Points on a hilly landscape, in no order, each with its height.
From any point a ball rolls to the lowest of the 2 points nearest to it. It stops when none of these is lower. Distance is the straight distance between rows; heights are no part of it.
J_957: [128 148  98 163 143 164  75 195 132 190 118 114 172 160 136 139 150 138
 133 118 147]  height 2.31
J_423: [ 70 109 112 129 123 104 124 110 101  96 111  99 164 174 170  96 130 120
 106 145  81]  height 3.71
J_968: [ 73 181 107 144 173  81 112 154  73 124  96 132 117 136 122 119 161 111
  95  87  67]  height 7.03
J_758: [116 142  94  83 148 108 230 125 107 106 124 102 139 159 157 133 133 103
 130 131 153]  height 1.87
J_419: [ 70 136 108 144 140  83  67 139 122 118 119 118 133 131 120 130 163 160
 120 141  21]  height 6.13
J_664: [132 144  73 136 129 145 130 195 144 176 136  68 162 167 134 127 149 170
 116 122  79]  height 4.40
J_814: [178  78 167 112 105 137 179 101 175  96 124 131 124  93 157 145 156 150
 153 162 187]  height 2.24
J_67: [ 94  80 142 162 142 146 116 175  93 171 116  74 105 183 166 140 144  97
 106 110 136]  height 4.04
J_707: [133 136 125 120  88 150  59 129  90 188 134 115  88  63 116 170  99 130
 115  96 165]  height 5.40
J_362: [177 124 174  82 107 175 144  94 100 119 150 140  98 114  72  68  82 139
 139 119 172]  height 3.39
J_911: [ 55 116 133 152 158  73  85 137  98  96  95 149 100 119 138 131 160 133
 103 125  68]  height 6.73
J_532: [143 120 104 163 135 197 117 149 141 115 100 164 166 169  84 110 139 105
 127 166 109]  height 6.31
J_634: [106 120 113 116 132  79 148 167 129 171 164  79 123 152 173 138 139 143
 124 113  91]  height 3.16
J_778: [154 127 102 101 117 154 147  73  91 121 119 110 166 121 126 121  93 142
 145 161  93]  height 5.74
J_973: [153 145 176 108 123 149 139 130 128 104 150 137  98 135  95  76 121 151
 111 124 132]  height 3.24
J_486: [148 183  91 158 147 147 114 180 162 177 152 135 158 137  96 142 129 136
 137 131 126]  height 0.28
J_278: [107 112  98 140  99 148 138 126 164 154 168 110 169 175 166  97  74 188
 140 115 141]  height 2.39
J_274: [137  93 206  89 114 108 139 125 134 105 164 117  95 150 126  72 108 149
 123 141 105]  height 2.90
J_986: [ 97 126 102 102 149  83 102 117  53 159 128  85 121  90 129 147 108 118
 121 128  65]  height 4.73
J_385: [ 86  95 125 129  99 129  88 117 118 126 120 109 137 155 150 120 105 141
 133 139 108]  height 3.97
J_125: [ 67 127 187 152 114 111  71 136 142 111 123 139  96 163 152 118 131 155
 101 104 137]  height 4.19
J_292: [107 106 113 136 142 170 127 143 108 155 174 133 145 173 102  88  79 103
 143 139 129]  height 1.97
J_970: [112  87 122 116 108 117 105 125  89 194 141 103  96  95 136 171 103 110
 142 101 141]  height 5.05
J_241: [132  98 111 126 126 120 138 172 162 173 192  89 119 146 126 143 135 129
 160 139  91]  height 3.84
J_192: [155 124  95 123 131 160 167  93 162 133  90 144  94  98  94 187 146 118
 131 124 136]  height 2.29
J_107: [130 121  76 128 126 148 138 137 158 138  97 103 131 157 114 153 160 153
 113 139  84]  height 4.78
J_719: [110  77 133 100 135 130 143  96 122 115 154 147 104 121  96 105 106 102
 163 157 104]  height 3.91
J_8: [105 150 112 138 133 123  95 113 160 101 171 149 121 132  82  77  96 159
 132 130  84]  height 2.27
J_866: [109  90  93 144  91 122  99 105 142 163 140 114 171 145 178 142  94 163
 167 132 145]  height 3.14
J_947: [112 105 101 117 154 144 191 115 131 128 146 161 143 161 112 129 128  78
 166 156 173]  height 6.62
J_526: [171 140 160 144 103 156  95 158 107 146 121 116 197 143 131 109 117 140
 153 158 122]  height 3.51
J_886: [153 168 116 133 128 131 114 151 174 159 163 142 124 109 105 125  81 190
 134 114 116]  height 1.59
J_571: [117 128 119  66 141 101 138 101  76 147 150 120  91  92 104 137  86  93
 114 115 113]  height 3.90
J_233: [134 154 104 113 143  88 178 114 156  93 118 126 176 131 138 101 161 127
 136 156  91]  height 3.15
J_289: [161  95 183  96 103  99 148 131 128 112 146 117 141  82 162 162 149 128
 170 140 199]  height 2.86
J_350: [ 96 137 190 169 105 102  45 153 103 121 116 127 146 148 193 119 119 133
 118 118 165]  height 4.79
J_787: [131 170 126 132 138 168 131  98  93 107 100 176 145 142 136 115  95 112
 128 122 193]  height 1.81
J_113: [184 116 160 123 112 131 152 108 165  89  73 131 110  62 138 174 194  95
 110 116 154]  height 5.41
J_498: [141 113 112 124 104 158 169  62 111  98 105 145 122  80 135 184 129 102
 147 129 218]  height 2.89
J_949: [130  74 165  97 139 106 197 132 154 104 151 132 111 149 161 117 164 104
 150 144 163]  height 2.76
J_717: [173 151  97 116 125 172 171  69 136 104  66 153 132  67 115 164 149 127
 114 109 183]  height 2.62
J_618: [121 162  96  92 143 132 194  85  96 116 120 150 135 129 144 130 109 109
 125 117 202]  height 1.12
J_602: [100 112 183 103 114  79 139 150 130 126 157  95  96 145 171 112 128 158
 113 123 105]  height 1.99
J_690: [ 73 107  73 166 134 140 113 106 164 129 170 107 152 197 145  77  67 166
 107  92 119]  height 1.82
J_253: [ 91 132  90 123 135  97  81  89 111 111 159 170 126 124 112  97  52 124
 143 132 114]  height 2.99
J_851: [107 152  91 109 169 142 204 114 148  99 153 135  84 143  88  88 137 122
  89  92 113]  height 6.75
J_184: [123  98 182 124  93 175  56 115  90 122 100 115  81  96 126 174 129 132
  91 125 113]  height 3.27
J_538: [164 128 179 141 106 126 100 120 165  94  78 131  88  82 115 139 176 130
  92 121 114]  height 5.27
J_666: [158 153 177 149 118 119  66 172 123 156 135 133 104  94  98 156 149 120
 125 144 106]  height 4.62
J_59: [101  58 131 107 121  89 157 120 148 110 169 129 139 147 142 122 133  88
 169 174 123]  height 3.38
J_348: [167 130 164 121 105 155 113 137  70 133 128 120 171 102 145 137 119 119
 150 159 173]  height 4.08
J_156: [119 116 184 139 131 190 135 161 130 134 146 155  66 161  92 110 121 102
 119 114 174]  height 4.20
J_821: [144 117 114 155 139 128  71 202 117 220 125  76 166 166 140 121 152 155
 127 120  92]  height 3.66
J_182: [125 127 176 133  87 127  89 143  76 126 127 118 173 119 205 128 112 140
 130 140 194]  height 4.63
J_893: [140 150 120 130 107  86 112 103 174  89  81 146 133  62 150 169 172 125
 126 128 163]  height 5.59
J_231: [ 76 143 110 121 162  75 142 134 104 139 132 107  68 122 119 141 137 130
  98  81  85]  height 6.86
J_748: [174 166 108 127 127  92  87 183 159 156 112 144 160 104 126 162 187 142
 149 159 121]  height 3.80
J_742: [151  96 200 126  94 154  85 138  96 141 145 125  87  85  85 142 120 112
 129 146 138]  height 4.06
J_895: [144 145 190 125 123 134 129 160 122 157 137 148  90 135 139 138 134  89
 118 100 199]  height 3.94
J_700: [ 86 129 124 176 148 131 104 180  80 144  85  92 143 204 178 100 140 112
  90  99 120]  height 3.37
J_343: [157 167 140 143  99 113  86 140 183 132 142 150 136  94 134 162 129 190
 142 137 149]  height 2.42
J_525: [169 132  90 151 139 179 167 115 141 112  83 148 179 133 103 140 168 100
 155 161 129]  height 6.42
J_669: [124 154  86 108 136 106 103  85  96 138 153 145 119  91 127 133  42 148
 140  96 140]  height 3.54
J_196: [175 118 143 150 129 163 122 159 101 169 185 131 184 144  97 121  85 120
 169 149 136]  height 2.81
J_158: [ 96  98  97 102 140 102 178 111  94 126 127  82 167 180 188 121 118 111
 132 144 111]  height 2.79
J_363: [135 141  96 108 129 162 132  75  99 125 107 126  67  72  72 168 115 120
 106 109 122]  height 1.78
J_188: [163 139 145 141 126 138  89  99  97 105  85 123 119  63  84 130 129 127
  99 130  51]  height 5.34
J_705: [147 114 126 170 155 160 157 143 123 132 124 161 164 143 111 160 150  71
 170 165 171]  height 6.52
J_472: [109 142 163 173 130 118  67 167 175 106 129 149 107 158 114 106 133 159
 105 130  99]  height 3.60
J_429: [104 154 116 164 153 137 110 138 131  99  91 166 150 161 108 115 149  84
 124 144 128]  height 6.16
J_691: [115 128 154 110 135  79 180 151 194 105 153 139  70 148 159 127 173 129
 142 125 163]  height 2.30
J_323: [175 132 125 108 111 153 118  58 124  70  93 130 163  98  88  93  86 159
 125 166  70]  height 5.60
J_287: [183  87 194 119 117 145 183 121 217  86 126 135 140 139 134  88 166 142
 137 152 150]  height 1.79
J_68: [164 113 111 108 120  97 172 106 152 126 131 126 195  91 124 126 145 109
 178 185  90]  height 3.68
J_994: [147 140 159 124 123 119 166 122 205  65 124 175 142 142 144  81 155 148
 165 153 169]  height 1.35
J_601: [101  80 151 146 133 193 138 149 109 139 124 111  70 177 134 157 131 105
 110 121 145]  height 4.46
J_972: [172 148 149 136 140  69 134 176 174 143 130 137 139  98 135 161 193  92
 152 139 137]  height 2.88
J_367: [ 88 141  72 129 173 142 176 132 146 132 157 152 105 173  90 119 123  86
 122 112 139]  height 6.70
J_604: [162 171 171 143 126 139  70 145 110 128  79 130 114  78 100 147 166 155
  89 117 102]  height 5.04
J_6: [192 174 137 134 124 124 115  77 105  62  83 150 147  53  96  99 113 133
 108 118  77]  height 5.50
J_645: [138  95 125 147 119 164 119 117  53 185 147 105 166 142 163 130  70 106
 144 108 186]  height 4.33
J_282: [ 95 191  82 146 148 110 101 131 143 116  91 149 166 138 140 137 132 127
 135 116 143]  height 5.96
J_328: [122 134 137 129  97 172  97 103  61 125  86 117  98 114 150 157 128 125
  87 124 151]  height 2.13
J_736: [165 140 155  75 143 114 165  95  89 125 160 149  89  89  83  96  93 106
 135 111 156]  height 3.52
J_593: [115 178  96 129 133  96 131  89 153 116 116 176 143  90 145 155 120 126
 136 125 168]  height 5.77
J_90: [122 110  73  92 132 142 137 104  78 165 111  92 142 119 107 155  93 121
 129 146  61]  height 5.43
J_46: [ 94  93 103 124 136 117 106 139 151 191 159 116  71 136 115 173 120 102
 149 118 102]  height 4.49
J_493: [138 122 128 121 141 117 181 127 211  98 119 140 101 116 127 142 175 130
 140 138 116]  height 1.76
J_569: [131 135 155 137 131 110 128 153 129 141 143 144 127 100 165 177 144 102
 144 122 218]  height 3.53
J_887: [168 141 172 130 142  96 166 148 178 124 124 153  90  82  99 137 162  90
 133 124 138]  height 2.25
J_17: [167 174 126 146 121 120 111 152 205 118 109 138 154 122 129 137 178 171
 130 137 108]  height 3.10
J_615: [141 123 112 106 121 117 120  96  82 178 167 131 146 121 158 127  40 140
 153  85 191]  height 3.93
J_868: [111 150 124 107 117 139 144  85  78 106  84 122  83  84 141 155 118 133
  76  88 122]  height 0.92
J_943: [103 122  70 139 145 136 141 136 118 161 197 101 147 169 110  78  65 123
 116  87 113]  height 1.03
J_157: [ 78 112 127 165 150 160 112 143 110 123 136 106 146 213 141  71 110 119
  92 101 115]  height 2.58
J_846: [114 146 124 155 112 133  98 137 176  84 131 139 132 149 108  98 136 192
 101 140  45]  height 2.92
J_318: [115 141 116 112 130 111 197 142 134 105 119 103 136 154 171 118 162 152
  90 120 107]  height 2.56
J_704: [ 97 102  58 135 124  93  85 145 148 147 111 100 131 154 136 154 169 155
 130 135  58]  height 5.33
J_573: [ 93 163 127 118 149 114 167 127 120 118 145 136  67 128 109 104 122 177
  76  80  93]  height 6.79
J_242: [160  93 142 127 135 115 190 105 176  70 137 163 174 147 104  61 152  95
 175 161 174]  height 1.77

Call two points neighbours if one is among the 2 nearest of the other. Go from one point of each pair to the other, from neighbour to neighbour, staying as low as possible. Name the highest point that can't be avoided.
J_868 and J_943 | J_385
J_8 and J_868 | J_645
J_493 and J_486 | J_748
J_618 and J_868 | J_498

Where does a ball stop that starts at each point below?
J_911 | J_486
J_947 | J_868
J_156 | J_994
J_893 | J_868
J_6 | J_868
J_778 | J_602
